Points, in no order, along strands that fork, close into loops and pass close to each other.
Points whose rows are less than 10.4 apart are linked; no others are. Some points are linked to none.
J_747: [-0.52  1.05  2.14 -2.48 -1.51 -3.37  2.87  1.44 -2.01  0.35  2.91  1.32
  2.35 -0.35  4.92 -2.55 -2.36 -1.45  3.86 -3.01 -0.97 -1.70  4.55  2.73
  5.43 -1.75  0.88]
J_811: [-1.95  0.96 -1.65 -3.66 -0.17  2.01 -0.55  2.51 -1.38 -0.92 -2.36  0.69
 -2.02  0.75 -2.70 -2.34  0.88  1.93 -2.70 -1.22 -3.41 -2.13 -3.73 -3.04
  3.31 -0.44 -3.68]
J_559: [ 1.64  1.58  1.49 -1.96  0.41  1.07 -0.59  0.55 -1.37 -0.69 -6.10 -1.55
  0.98 -0.01  3.76 -0.64 -2.92 -2.86  4.12 -0.34  1.15 -0.80  3.67  1.23
  0.48 -3.09 -2.09]
J_635: [-1.99  1.48 -2.02  2.91  0.46 -1.48 -2.36  0.92 -0.27 -3.76 -1.37 -1.66
  0.52  2.39 -2.72  2.54 -4.31  3.23  0.42  0.67 -0.37  1.25 -0.74  0.18
  3.44 -0.50  1.97]
J_183: [ 0.17  1.66  2.20 -0.84  2.10 -2.55 -3.08  1.84  1.91 -0.42 -1.79 -0.63
 -2.12 -0.96 -1.13 -1.27 -1.63 -0.06 -0.10  2.76  2.09  0.95 -1.17 -3.70
 -1.90 -0.67  0.10]
J_740: [ 0.99  0.64  1.63  0.12 -3.24  0.00 -2.91  0.00 -1.49 -3.64  0.81 -0.95
 -2.06  3.17 -2.19  1.10 -5.09  2.99 -0.22 -0.25  3.50  1.25 -1.39  0.03
 -2.23  0.67 -5.81]
J_781: [-2.96 -0.29  1.56 -2.87 -2.88 -0.37  1.88 -0.88 -0.84 -5.21  1.41  0.35
  1.14  4.05  1.19  3.66 -2.56  0.27  0.61  1.11 -0.42  1.86 -1.90  2.36
 -1.09 -0.29  0.50]
J_396: [ 3.85  0.46  0.82  2.81  2.31  0.40  1.84 -0.19  0.01  1.01  0.10 -0.03
  3.36 -1.29  3.25 -1.45  4.83 -1.28  0.68 -1.95  0.53 -2.08  2.51  5.01
  3.17 -1.53  3.51]
J_263: [ 0.33 -1.94  3.11  6.02  1.53 -0.03  0.66 -1.64 -1.07  0.99  1.88 -1.05
 -0.19 -2.51  0.43  1.17  1.31 -1.91  1.59  2.02  1.29  4.53  3.69  4.70
  0.88 -1.90 -0.38]
J_490: [-0.36  0.17  4.22 -1.65  1.37 -1.32  1.69 -3.64 -1.15  2.91  3.14 -2.63
  2.00 -2.90  3.66 -0.89 -4.09 -1.67  4.77 -0.19 -1.05 -2.27  2.32  0.76
 -2.20  2.82 -2.24]
J_883: [-2.22 -2.50 -0.85 -1.43 -1.80 -5.08  2.01 -1.51  3.20  5.11  6.03  2.29
 -0.06 -1.42  1.34 -0.16  1.08  1.79  1.66 -0.78 -2.85  0.77 -0.10  0.62
 -1.12  2.62  3.32]
J_725: [ 0.21 -2.79 -3.11  2.10 -1.70  2.62  1.03 -2.37 -0.25  1.34 -0.68 -0.14
 -0.68  3.26 -3.77  1.22  1.71 -0.73 -0.21 -0.39 -0.84  0.71 -2.87  1.65
 -1.73  1.42 -1.18]
J_113: [ 0.23 -0.16  2.26 -1.80  4.37  3.75  2.13 -1.85  1.59  0.62 -2.33 -0.97
  0.29 -3.09  2.63  0.13  3.58 -4.20 -1.06  2.90  0.33 -0.41 -1.34 -0.63
 -4.25  0.49  0.01]
J_677: [ 1.77  2.19 -0.82  0.99  3.47  2.75 -1.28  2.17 -2.27  1.99 -1.11 -2.71
  0.62 -5.58  3.40  2.17  0.29 -0.38 -3.13  2.09 -0.35  2.99  2.14  0.78
  2.42 -0.89 -1.83]
J_801: [ 1.20  1.18  1.02  3.22 -1.56  1.39 -1.50 -1.10  1.63  1.82 -0.05  0.92
 -2.83  0.17 -2.98 -1.34  1.66 -2.47 -2.44 -1.48  4.45 -3.16  1.08 -3.46
 -2.12  2.78 -2.57]
J_227: [-1.79 -0.22  1.47 -0.83 -1.46  0.27  2.36 -1.00 -0.72 -0.82 -3.98 -0.50
 -0.02  0.35  3.07  2.55 -3.78 -2.51  5.40  0.44  1.06  1.32  4.00  3.24
 -1.75 -1.02 -2.89]
J_858: [ 0.02  0.61 -1.39 -1.46  1.55 -0.89  0.05  2.43  0.39 -1.37  1.08  0.08
  2.86  1.72 -2.04  1.60  0.95  3.70 -4.60 -0.25 -0.54 -1.14 -1.59  0.56
  0.16  2.25  6.41]
J_95: [ 0.62  1.32  2.71  5.70  1.09  1.95  0.32  1.38 -3.17 -1.92 -0.63 -0.01
 -1.84 -1.65 -2.04  1.44  1.52  1.30 -3.84 -0.07 -0.83  3.10  3.36  3.17
  4.90 -2.78 -1.25]
J_234: [ 4.29 -1.63 -4.22  2.64  0.93 -0.43 -0.27 -0.52 -0.54 -0.52  3.42  0.12
  3.00  0.69  1.78 -2.17  2.37  1.63  1.26 -2.17 -0.80 -0.03  1.02  2.84
  2.66 -2.34  3.55]
J_285: [-1.93 -0.80 -2.52  3.02 -1.01 -0.01 -0.75 -1.23  0.77 -2.86  2.11  1.45
  0.16 -1.94 -2.62  0.92  2.63 -1.56 -1.86  0.18  1.92 -2.87  0.32 -4.90
 -2.17  2.46  3.62]
J_166: [-2.48 -0.75 -3.34 -3.40 -2.60  1.15  1.67  1.11 -3.06 -4.43 -1.32  1.59
  1.11 -0.88  4.03  1.81 -0.92 -0.71  1.22 -1.62 -1.64  0.73  3.47  0.66
  1.86 -3.35  0.90]
J_755: [-2.54  0.74 -0.34 -0.31  0.09 -2.03 -2.03  0.03  3.87 -1.45  0.80  1.63
 -0.99  0.64 -1.66  0.93 -0.02 -0.26 -2.16  1.10  1.13 -0.27 -3.68 -5.66
 -2.53  0.97  2.26]
J_967: [ 0.05 -2.33 -1.99  1.58 -0.60 -2.59 -0.20  0.19 -2.19  4.67  2.21  1.35
  0.48 -7.11  0.93 -3.01  2.74 -1.44  3.45 -1.32 -1.35 -1.74  2.58 -0.31
  3.34  0.16 -0.14]
J_909: [-4.27  0.45 -0.84 -0.02 -1.08 -2.56  2.94 -1.97  4.15  2.51 -0.52  3.07
  0.87 -1.91  3.10  0.75  4.64 -2.44  1.71 -1.75 -2.22 -3.50 -0.81 -0.25
  3.00  1.70  2.55]
J_821: [ 3.71  1.26 -0.68 -4.21 -0.08 -0.34 -3.88  3.32 -0.74 -0.90 -2.47  1.80
 -0.44 -0.70  2.95 -4.27  1.24  1.10 -1.20 -1.85 -0.21  0.00 -1.01 -2.71
  1.88 -4.71 -0.27]
J_496: [-1.14 -0.31  1.13  2.03 -4.50  1.16 -0.13 -2.57 -1.48 -5.18  1.05 -0.21
 -0.01  4.19 -0.72  4.94 -4.39 -0.18  0.02 -0.02  3.25  1.69 -0.43  1.99
 -2.90  0.81 -4.05]
J_122: [-2.70  0.95  2.71 -2.00 -0.53 -0.79  0.80 -0.33  1.01  2.77 -0.89 -1.28
 -0.18 -2.56 -0.90  3.66 -2.49 -0.21 -0.05  0.79  1.36 -0.91  1.89 -1.17
 -4.63  5.39 -0.83]
J_466: [-3.90 -0.83  2.81 -0.35  0.18  0.86  1.11 -1.87 -0.59 -1.85 -1.73 -2.19
 -0.55 -0.29 -1.36  3.82 -4.17 -0.78  1.42  3.82  1.68  0.83 -1.53  0.06
 -4.99  4.00 -4.12]
J_957: [ 1.61 -0.78  0.48  0.27 -2.18 -0.32  1.19 -0.53 -0.07  4.76 -1.59 -0.62
  0.35  0.79  1.12  0.91 -1.87 -0.57  3.92 -2.74  0.43  0.72  4.24  5.57
 -0.01  0.57 -1.81]
J_305: [ 2.11  1.05  3.95  3.07  3.69  2.22  1.06  0.27 -0.19  3.77 -4.15 -0.69
  1.04 -3.71  1.84 -1.81  4.23 -3.41  0.22  0.46  0.49  0.17  2.26  3.85
  3.89 -1.82 -0.07]
J_853: [ 3.89  4.18 -0.78 -1.25  1.40  1.02 -4.27  1.12  1.63 -0.40 -1.61 -0.28
 -1.72  1.69  3.43 -3.21 -1.65  0.12 -1.93 -0.54  1.31 -0.08 -2.79 -4.22
  2.08 -4.93 -3.28]
J_867: [ 2.50  0.77 -0.30 -0.18 -2.02  3.67 -2.19  1.57 -0.06 -3.89  0.00  1.02
 -3.13  3.05 -0.89  0.30  0.61  3.00 -6.91  1.65  2.20  4.49 -2.10 -1.73
 -2.15 -3.21 -1.35]
J_284: [ 3.50  0.85  1.19  3.32 -1.05  0.14 -2.08 -2.33  3.34  2.95  4.76  0.50
 -0.55 -0.84 -0.01  0.21  2.74 -1.25 -3.30 -2.22  3.79 -0.74  0.57 -0.96
 -2.39  2.10 -0.55]
J_395: [ 1.84 -2.90 -4.67 -2.15 -2.29  1.85 -0.21 -1.95  1.83  2.91  1.59  0.39
  0.57  3.10 -0.09  0.55  2.57  1.49 -1.78 -1.94 -1.61  1.11 -4.57  0.84
 -3.31  1.27 -1.05]
J_104: [-1.81  2.15  2.39  3.19  4.08  0.66  0.32 -0.50  1.93 -4.40  0.16 -0.24
 -0.89  0.14 -1.45  0.00  2.47 -2.51 -2.04  2.42  0.15 -0.38 -1.92 -1.30
  1.84 -1.67  1.56]
J_128: [ 1.91  0.72  0.51  0.92  1.49  1.83  0.13  1.32 -2.21 -4.16 -4.95  1.41
  0.86 -1.06  1.75 -2.18  3.11 -2.02  1.46  0.72 -0.54 -1.08  2.78  0.72
  4.04 -5.27  3.76]
J_750: [-5.31 -1.41 -1.59  2.05 -2.93 -3.71 -1.05  0.50  0.03  2.09 -2.08  0.93
 -1.96  1.90 -6.69  2.44 -2.52  1.32  1.74 -0.16 -1.33  0.27 -2.02 -2.07
  1.34  3.07 -0.29]
J_124: [-4.33  2.07  1.68  0.82 -2.91 -1.17 -0.44  0.85 -0.81 -4.31 -2.21  1.18
 -1.00  1.38 -1.22  2.70 -1.76 -1.40  0.57 -3.03  0.49 -1.60  2.33 -0.44
  4.78 -1.02 -2.13]
J_875: [-3.29  0.09  0.28  0.16 -0.61 -4.98  2.33 -2.34  3.67  4.35  2.42  0.87
  1.20  1.54 -0.86  1.02 -0.18  0.09  2.09 -1.98 -2.82 -2.65 -2.03  0.26
  1.26  3.92  2.90]
J_872: [-4.25 -1.84 -1.47 -3.15  0.99  2.16  1.45 -0.74 -1.56 -0.57 -0.93 -0.36
 -1.37 -5.01  1.34  1.63  1.38 -1.98  0.71  1.62 -3.35  0.45 -0.54 -2.25
 -1.29 -0.08 -3.66]
J_474: [ 0.37 -0.92  4.12 -1.30 -0.74 -2.83  2.28 -1.07 -3.17  3.24  6.10 -0.56
  1.07 -3.15  4.31 -2.26 -2.63 -1.69  3.87 -1.63 -1.53  0.54  3.29  2.57
  2.44  0.12 -2.14]
J_192: [-1.75  2.08  3.54 -1.92 -1.18 -2.29  1.15  2.44 -1.80 -1.78 -0.79  0.38
  0.08  1.65 -0.32 -0.56 -1.78  0.20  1.49 -3.71 -2.02 -1.92  1.96  2.92
  5.59 -2.03 -1.39]
J_363: [ 0.96  0.66  1.85 -3.12  0.45 -0.21 -0.66  2.09 -1.48 -3.06  2.80 -1.67
  2.28  0.48 -0.96  1.51 -1.87  2.68 -3.37  0.05  1.84 -1.02  0.49 -0.07
 -2.99  3.12  2.85]
J_344: [-2.57  1.00 -2.13  2.89 -0.72 -2.51  0.32 -1.47  3.92  2.44 -1.55  0.39
  1.61  4.57 -1.81  2.77 -0.59 -0.29  1.33 -2.49 -1.18 -1.69 -2.54  1.20
  3.95  1.72  2.58]
J_945: [ 0.31 -0.62  4.99 -3.81 -0.19 -1.85  1.25  0.06  0.50  5.80  2.39  0.54
  0.08 -2.91 -0.48 -1.72  3.05 -0.65 -0.99 -1.82 -1.65 -2.86  1.11  1.55
 -1.80  3.55 -0.89]
J_119: [-1.96  0.23  0.99 -1.60  1.08 -1.70  3.61 -0.03 -1.29 -1.92  2.68 -0.14
  2.07 -2.46  5.53  1.25 -3.42 -1.27  3.94  3.24  0.50  1.45  3.80  0.76
 -0.30 -0.04  4.07]
J_487: [-2.85  3.20 -0.12 -1.04 -1.10  0.38 -0.14  1.83 -0.11 -2.40 -5.69  0.33
  0.60  2.74 -2.21  0.86 -0.96 -0.85 -1.00 -2.82  0.53 -5.34 -0.13 -2.44
  3.53  0.84  0.84]
J_90: [-3.31  0.13  0.19 -2.17 -1.76 -3.74  2.16  2.47 -0.82 -1.02  2.21  2.80
 -0.52 -1.38  5.29  0.80 -2.34  1.11  1.86  0.34 -2.02  5.87  2.77  2.77
  4.28 -4.37  1.19]
J_210: [-0.40 -0.73 -5.32 -2.18  1.53  1.73 -0.06 -1.32  0.95  1.58  1.78 -1.38
  1.77 -0.73  0.45  1.42  0.26  1.94 -2.18 -1.00 -2.27 -1.78 -3.23 -2.52
 -1.73  3.56  0.55]
J_488: [ 1.20 -2.60  1.20 -3.07 -1.11 -2.48  0.12  0.81  0.76  7.05 -0.76  1.77
 -0.48 -5.06  1.04 -1.65  2.49 -0.70  2.01 -0.24  0.32 -0.18  3.16 -0.04
 -3.28  2.36  1.92]
J_935: [ 0.98  1.22  0.76 -0.57  2.43 -0.43 -1.55  0.99  0.73 -2.27 -5.98  0.37
 -0.04  0.15  2.82 -1.06 -0.82 -2.45  3.10  2.30 -0.40  1.81  0.54 -0.48
  1.30 -5.37  1.31]
J_929: [-2.82  1.28  0.26  0.83  0.26  0.96  2.09 -0.94  1.28  2.13 -6.46 -0.47
  1.36  3.91 -3.73  1.64  1.06 -2.86  0.92 -1.38 -1.01 -4.63 -2.95  0.76
  2.05  3.46  1.20]
J_598: [-0.08 -0.23  2.18  1.75  4.32  1.60  1.66 -0.27 -1.79  1.80 -2.09 -2.25
  0.26 -1.89 -1.39 -1.37  1.45 -1.84  1.57  0.31 -1.51 -1.29  0.90  2.56
  1.74  0.20 -1.73]
J_519: [-0.76  2.09 -2.62  4.58  3.67  1.29 -1.05  1.14 -0.81 -0.22  0.08 -2.61
  1.49 -4.44  0.26  2.85 -0.92  0.75 -2.20  1.29  1.43 -0.57  3.62 -0.29
  3.23  1.32  1.44]
J_151: [ 1.06  2.71  3.52 -0.31  1.24 -0.57 -2.45  2.89  0.14 -3.83 -4.73 -0.26
 -1.42  1.10 -0.47  1.03 -3.29  1.77 -0.09  3.59  1.97  3.20  0.52  0.10
  0.20 -3.50  0.09]
J_845: [-4.75 -1.05  2.39 -1.04 -0.06 -5.39  2.70 -0.41  1.09  0.05  1.15  0.88
 -1.40  0.93  0.12 -0.66 -3.25 -0.15  6.42  1.51 -2.53  1.62 -1.38  1.18
  1.68 -0.65 -0.84]
J_802: [-1.52 -0.51 -2.41  5.80  1.47  1.47  0.73 -0.82  0.09  0.39  2.10 -0.28
  0.49 -3.94 -1.64  0.50  4.16 -0.56 -1.71 -0.46  0.63 -1.45  1.38 -0.64
  2.07  2.52  1.16]
J_984: [-4.02 -4.16 -3.20  1.45 -1.02  1.50  1.35 -1.35 -2.37  0.40 -1.07 -0.19
 -1.80 -2.13 -3.70  1.50  0.25 -0.68  2.13  1.29 -1.72  0.48  0.76 -0.95
 -1.85  1.92 -2.93]
J_394: [ 1.38 -0.61 -0.51 -2.58 -2.31 -1.94 -2.50 -2.17  3.52  4.63  4.95  0.86
 -0.64  0.70  0.44 -0.85  1.43  1.87 -2.35 -3.55 -2.49 -0.70 -4.01 -1.23
 -2.13  1.52 -2.40]
J_260: [ 5.14 -0.99  0.03 -0.37  0.03 -0.29 -2.83  0.88 -0.85  0.27  3.98 -0.08
 -0.65  0.62 -3.14 -4.74  0.27  2.52 -1.57 -0.64  2.68 -1.42 -1.04 -3.26
 -3.74  1.16 -0.04]
J_880: [-0.83 -2.32 -1.21 -1.60 -3.03 -1.84 -0.22 -2.21  1.99  0.01  2.51  1.42
 -1.07  0.15  3.17  1.43 -0.42 -0.98  2.84  0.13 -0.49  3.87 -0.53  0.16
 -3.82 -2.37 -0.36]
J_710: [ 3.10 -3.31 -3.31  3.73  0.97 -1.57 -1.03 -0.29 -2.35  2.51  2.33 -0.26
  0.66 -4.14  0.96 -2.98  1.99  0.24  3.61  0.14 -0.47  2.25  2.31  1.36
  1.98 -2.46  1.66]
J_48: [ 2.22  2.54 -2.47 -1.25 -0.21  2.98 -1.28  0.58  1.71  2.73 -2.64 -0.10
 -2.30  2.16 -0.02 -2.84  1.38  0.46 -2.05 -2.12 -0.42 -2.64 -3.56 -3.68
  1.87 -0.49 -5.18]
J_715: [-4.19  0.07  1.39 -4.11 -2.06 -3.56  2.12  2.68  0.53 -3.02  1.00  2.34
  0.14  2.43  1.80  2.51 -1.33  2.52 -0.90  0.58 -2.29  3.82 -0.37  2.84
  1.22 -2.50  2.65]
J_859: [-1.32  0.24 -5.48  0.56  3.35  2.57 -0.55 -0.62 -0.06 -0.90 -2.18 -2.65
  1.39 -0.68 -1.13  0.96 -1.74  0.70  0.64  2.46 -1.23 -2.16 -2.07 -3.77
 -0.87  2.19  1.17]
J_557: [-1.91 -0.28 -2.71  0.80  0.73 -1.54  2.86  0.12  1.57  2.43  0.99 -1.02
  2.11 -1.22  3.76  3.99 -2.90  0.43  3.12  2.58  0.37  2.33  4.25  2.72
 -0.73  2.36  4.49]
J_17: [-0.34  2.58  1.37 -3.00 -0.26  1.13 -1.28 -0.21  2.52  0.78  2.02  0.32
 -1.22  0.02 -0.35  0.75  0.33  0.22 -6.43 -0.24  1.44 -2.56 -2.96 -5.41
 -3.32  3.55 -1.16]
J_341: [-0.96  2.26  1.55  1.34  3.75  0.19 -0.47  1.53 -0.92 -3.25  4.09 -0.92
  0.38 -1.89 -0.82 -0.72  2.08  0.76 -4.82 -1.05 -1.53 -0.84 -1.43 -1.11
  4.69 -1.02 -0.37]
J_846: [-1.11 -1.55  1.72  2.34 -1.06 -2.51  0.68 -1.70  1.86 -0.87  1.24  0.81
 -0.85 -0.11 -0.67  1.32 -0.20 -1.99  2.75  1.36  2.13  2.60  1.44  1.38
 -2.42 -1.10  1.27]
J_494: [ 1.95  1.00  2.80 -6.69 -2.38 -0.84 -2.56  2.90 -0.49 -2.88 -1.96  1.75
 -0.06  0.69  2.46 -0.62 -0.83 -0.14 -1.27 -1.31  1.94  0.28  0.20 -1.57
 -2.09 -2.94 -0.24]
J_215: [-3.21 -1.28 -0.51 -4.83 -0.45  0.63  0.06  0.81 -1.31 -2.09  0.29  1.42
 -1.34 -2.95 -0.99 -1.94  3.04 -0.75 -1.86  0.19 -3.35 -2.30 -2.00 -4.04
 -0.01  0.09 -2.63]
J_793: [ 3.43  0.23  1.73 -0.30  1.60  2.82  1.77  0.37 -0.36 -4.72 -4.04  0.60
  1.36  2.83 -0.08 -0.72  2.99 -0.70 -0.32  1.41  0.94  0.51  1.01  3.34
 -0.65 -3.37  5.28]
J_618: [-3.72 -0.75  2.40 -1.38 -2.79 -5.20 -1.14  0.42  1.55  2.28 -0.23  1.44
 -2.45  1.69 -3.44  0.02 -1.32  0.71  2.03 -1.33 -2.02  0.34 -1.76 -0.63
  1.18  0.49 -3.23]
J_893: [ 0.69 -0.24 -3.74  3.72  1.94  0.62 -0.53 -2.78  3.53  2.07 -0.77 -0.44
 -0.36 -0.32  3.77  0.58  2.31 -1.87  1.87  0.04 -0.70  3.16 -1.07  1.83
  1.25 -3.46 -0.93]
J_10: [ 4.18  0.60 -1.20  4.76  1.40  4.24 -1.59 -0.57 -0.68 -5.40 -0.13 -0.13
 -1.75  3.95 -1.84 -0.76  0.16  2.82 -3.48  3.22  0.47  5.12 -2.33 -0.10
  0.42 -5.24  0.86]
J_886: [ 0.00  2.51 -0.47  1.70 -1.98  1.69 -0.54  1.22  2.10  1.07  0.62  1.35
 -0.47  4.08 -1.27  2.21  3.38  2.38 -7.75 -3.10 -0.70  0.91 -3.86  1.66
  3.95  0.09 -1.29]
J_320: [ 3.58  0.74 -4.79  4.22  1.22  1.75 -2.08 -0.37  2.42 -0.86 -0.83 -0.47
 -0.67  4.83 -1.69 -1.03 -0.15  2.39 -2.14  1.18  0.53  2.23 -3.41 -1.15
  1.11 -2.79  1.29]
J_97: [ 2.48 -1.12 -0.28  0.95 -3.04  2.06 -0.62  0.83 -3.12 -1.71 -3.55  0.04
 -0.88  6.56 -6.66 -0.49 -2.30  1.39 -0.75  2.03  3.55 -0.63 -2.52 -0.96
 -3.75  2.17  1.43]
J_908: [ 0.12 -0.50 -2.89 -2.25 -2.53  1.03 -0.79 -0.71 -1.67 -1.52  1.78  0.46
  1.64  0.35 -2.33 -2.46  0.49  0.31 -1.16 -4.21 -1.34 -7.43 -0.81 -3.55
  0.52  3.23 -0.96]
J_513: [ 1.27 -0.96  0.97 -1.35  2.28 -0.23 -1.09 -2.99 -2.50  0.01  0.71 -3.12
  0.82 -2.88  1.15 -2.59 -3.85 -0.68  5.15  0.29 -0.01 -3.12  0.57 -2.37
 -3.01  1.19 -2.94]
J_470: [ 4.02 -0.76 -1.04  0.02  2.29  1.77  0.00  2.03 -0.21 -0.36 -2.13 -0.44
  1.19 -0.83  0.85  0.36  3.39  1.34 -1.29  2.24  1.04  2.67  2.04  2.51
 -2.22 -1.48  5.26]
J_596: [-3.53 -1.35  4.08 -0.28  2.17  0.22  4.75 -2.62  0.58 -0.96 -1.53 -2.01
  1.11  1.15 -0.95  2.85 -2.50 -1.58  3.30  4.89  0.18  0.48 -0.98  2.86
 -4.70  3.70  0.80]
J_372: [ 3.93  0.72 -1.37  0.49  1.08  3.76 -0.92  1.86 -0.80  4.24 -0.95 -1.22
  0.29 -2.58  1.83  0.31  2.67  0.98 -3.79 -0.34  1.48  1.32  1.95  2.10
  0.03  0.79  0.10]
J_388: [-0.65  1.77  1.93 -1.65 -0.80  2.98 -0.48  0.34  0.60 -2.34  1.79 -0.61
 -2.09  3.24 -1.63  1.20  0.14  0.78 -6.09  1.36  1.83  1.17 -4.66 -3.08
 -3.19  1.39 -3.57]
J_57: [-0.53  4.33  0.18  3.98  2.98  2.23 -0.70  0.08  4.08 -1.74 -0.60  0.26
 -2.70  2.35 -0.53 -1.91  2.37 -1.35 -5.06  2.56  1.35 -0.84 -4.53 -4.34
  2.19 -2.06 -0.01]
J_722: [-1.13 -2.36 -1.79 -6.47 -3.71 -3.10  2.06  0.12  1.36  2.78  5.66  3.18
  2.08 -0.17  3.01 -1.68  1.98  2.54 -1.06 -2.75 -4.31 -1.97 -0.79  0.87
 -0.64  1.44  3.03]
J_101: [-2.29 -1.67 -3.36 -3.76 -3.66  1.06  2.07 -0.06 -2.29 -1.63 -0.17  0.42
  1.79  1.34 -0.22  0.52 -0.83  0.23  0.90 -3.00 -2.70 -3.70  0.70  0.35
  0.55  1.08 -0.13]
J_472: [-1.08 -1.32  4.87 -2.16  4.27  0.31  2.79 -2.70  0.87  1.91 -1.57 -1.59
  1.06 -3.01  3.05  0.27 -0.74 -3.38  3.07  4.58  0.91  0.64  1.42  1.11
 -5.92  1.65  0.79]
J_330: [ 4.57  0.35 -2.95  3.41  2.54  2.36 -2.38  0.10  0.44  4.51 -3.66 -2.71
 -1.66  1.34 -1.73 -3.63 -1.79  1.38  2.01  0.92  1.01  0.62 -0.61 -1.17
  0.06 -0.87 -3.78]
J_631: [-0.38 -1.40 -2.37 -2.96 -2.52 -1.59  0.37  1.66 -0.07 -0.06  4.12  2.59
  2.66 -1.79  0.39 -0.48  3.99  2.81 -3.99 -2.45 -1.03 -2.75  0.40  0.01
 -0.02  2.24  4.33]
J_588: [-1.05 -0.30 -0.65 -6.98 -2.90 -0.88  0.35  3.04  0.16 -2.73 -2.57  3.36
 -0.38  1.25  3.49  1.32 -0.05  0.62 -0.61 -0.59 -1.06  2.75  0.30  1.07
 -0.30 -4.39  2.15]
J_589: [ 4.18 -0.37  0.11  1.94  3.65  0.35 -2.85 -0.87 -1.94  0.27 -0.05 -3.85
 -0.73 -0.22 -1.61 -4.45 -4.60  1.93  4.42  2.89  1.58 -0.23 -1.13 -1.43
 -1.53  0.03 -4.24]
J_107: [ 1.96 -0.35  2.95  4.43  2.65  1.82  0.91  0.69 -2.60 -0.19 -2.38  0.12
 -0.43 -3.90  1.13  0.29  3.15 -0.99 -0.01  2.08 -1.52  5.07  3.59  5.11
  3.67 -4.31  0.48]
J_139: [ 0.45  0.43  1.38  3.32  1.31  1.80  0.09 -0.30 -2.81 -2.96  4.61 -2.40
 -0.28 -0.31 -2.08  0.42  0.23  1.10 -2.55 -1.32 -0.12  0.69  0.13  2.10
  2.24 -0.06 -3.65]
J_303: [ 1.28 -3.41 -1.93 -2.05 -1.72 -2.54 -0.71  0.92  0.61  5.46 -0.38  1.50
 -1.36 -3.45  3.09  0.28  0.93  0.33  2.92  1.62 -0.50  5.83  1.63  1.48
 -3.13 -1.55  0.46]
J_743: [-3.49 -2.68 -1.07 -0.23 -1.85 -3.44  3.27  0.11 -1.73 -2.13  2.84  2.38
 -0.81  0.04  2.68 -1.56 -2.36  0.45  6.61  1.77 -2.60  3.93  1.96  1.49
  2.64 -4.34  0.99]
J_201: [-1.89 -0.38 -3.22  2.51 -1.79 -0.59 -1.63  1.43 -0.39  1.20 -4.89  1.21
 -2.05  4.00 -7.31  0.00 -0.47  0.90 -0.38  1.19  0.12 -1.29 -3.70 -4.38
  1.41  2.42  2.54]
J_145: [ 3.11 -1.89 -1.18  2.39 -0.35  2.39 -0.74 -1.35 -0.92 -3.45 -1.34 -0.21
  0.68  3.75 -4.08 -1.21 -0.34 -1.27  1.18  2.44  3.35 -0.77 -0.88 -1.59
 -5.20  1.09  3.05]
J_445: [ 3.01  2.88  0.44 -0.60 -0.44  0.81 -3.94  0.29 -0.36 -2.30 -0.13 -1.27
 -1.08  2.09  2.02 -0.29 -4.29  1.59 -0.76 -1.32  2.44  1.24 -0.80 -1.61
  0.10 -2.56 -5.70]
J_680: [ 2.45 -1.91 -2.45 -1.46 -2.79  1.82 -1.27  1.45 -2.87 -0.46  2.77  0.58
  0.13  3.36 -5.37 -3.50  0.35  2.63 -3.41 -2.59  0.07 -4.11 -2.85 -2.66
 -1.07  3.01 -0.67]
J_687: [ 3.86 -0.75  3.22  0.61  0.89 -1.55 -0.90 -3.09  0.95 -0.06  5.94 -0.27
  0.86  0.94 -0.78 -3.04  0.83 -1.46  0.17 -2.31  1.44 -2.55 -0.68  0.07
 -2.61  0.75 -0.01]
J_50: [ 0.87  0.48  1.57 -3.00  1.48  0.28  2.09 -0.55 -0.94 -2.30  5.08 -1.52
  3.36 -1.61  4.13  2.11 -0.86 -0.13 -1.19  1.10  1.03  0.66  2.05  1.74
 -3.90  1.32  3.34]
J_421: [-2.00  1.29  0.70  4.55  0.44  0.62 -1.49  0.44  2.47  3.60 -3.77  0.86
 -4.75 -1.06 -4.83 -2.94  1.51 -1.63 -0.52  0.32  1.90 -1.91 -1.01 -4.48
  1.46  0.68 -3.90]
J_948: [ 6.05 -0.81 -3.78  4.91  0.51  3.42 -0.96 -1.39  0.30 -1.84 -0.94 -0.98
  1.50  4.28 -2.40 -1.19  0.74  0.77  0.25  0.46  2.59  0.04  0.17  2.03
 -1.76 -1.13  3.76]
J_611: [-3.85 -0.21  2.94 -3.72 -1.81 -1.77  1.72  2.07 -0.63  3.13  1.62  0.54
 -0.30 -4.30 -0.05  3.20  0.55  0.54 -2.09 -0.74 -1.49 -0.76  3.52  1.02
 -0.74  4.47 -0.96]
J_828: [ 5.40 -0.09 -0.95  2.24  1.51  1.43 -1.48 -0.89 -0.13  5.23 -0.75 -3.45
  1.48  0.53 -0.19 -1.98 -1.48  0.04  2.34 -2.96  1.48 -1.74  2.12  2.45
 -0.60  1.42 -2.36]

A piece is two or more points that can be reached from each other along the links. Count, over all rows, the pieces, the separate loops (a circle has one, a figure eight two, a Y none), the forks (points with three links) and the tips (points with one).
pieces: 3
loops: 2
forks: 9
tips: 11

A tip is a point with one link. Name the tips that can be reached along the links from each point below, in the order of the rows.
J_48: J_394, J_859, J_201, J_421
J_490: J_909, J_557, J_97
J_263: J_113, J_967, J_598, J_57

How many points has the smallest loop of links through each point below? Write none if it is on no loop.
J_341: none
J_494: 9
J_935: 12
J_875: none

Name the points in between on the shortest way along the links from the first point to the second, in order.
J_725; J_715: J_984, J_872, J_215, J_811, J_48, J_853, J_821, J_494, J_588
J_372; J_320: J_677, J_519, J_802, J_285, J_755, J_17, J_388, J_867, J_10
J_57; J_611: J_104, J_341, J_139, J_95, J_107, J_263, J_846, J_880, J_303, J_488, J_945
J_17; J_344: J_755, J_183, J_151, J_935, J_559, J_227, J_957, J_828, J_330, J_589, J_513, J_490, J_474, J_747, J_192, J_124, J_487, J_929
J_801; J_90: J_284, J_687, J_260, J_680, J_908, J_101, J_166, J_588, J_715
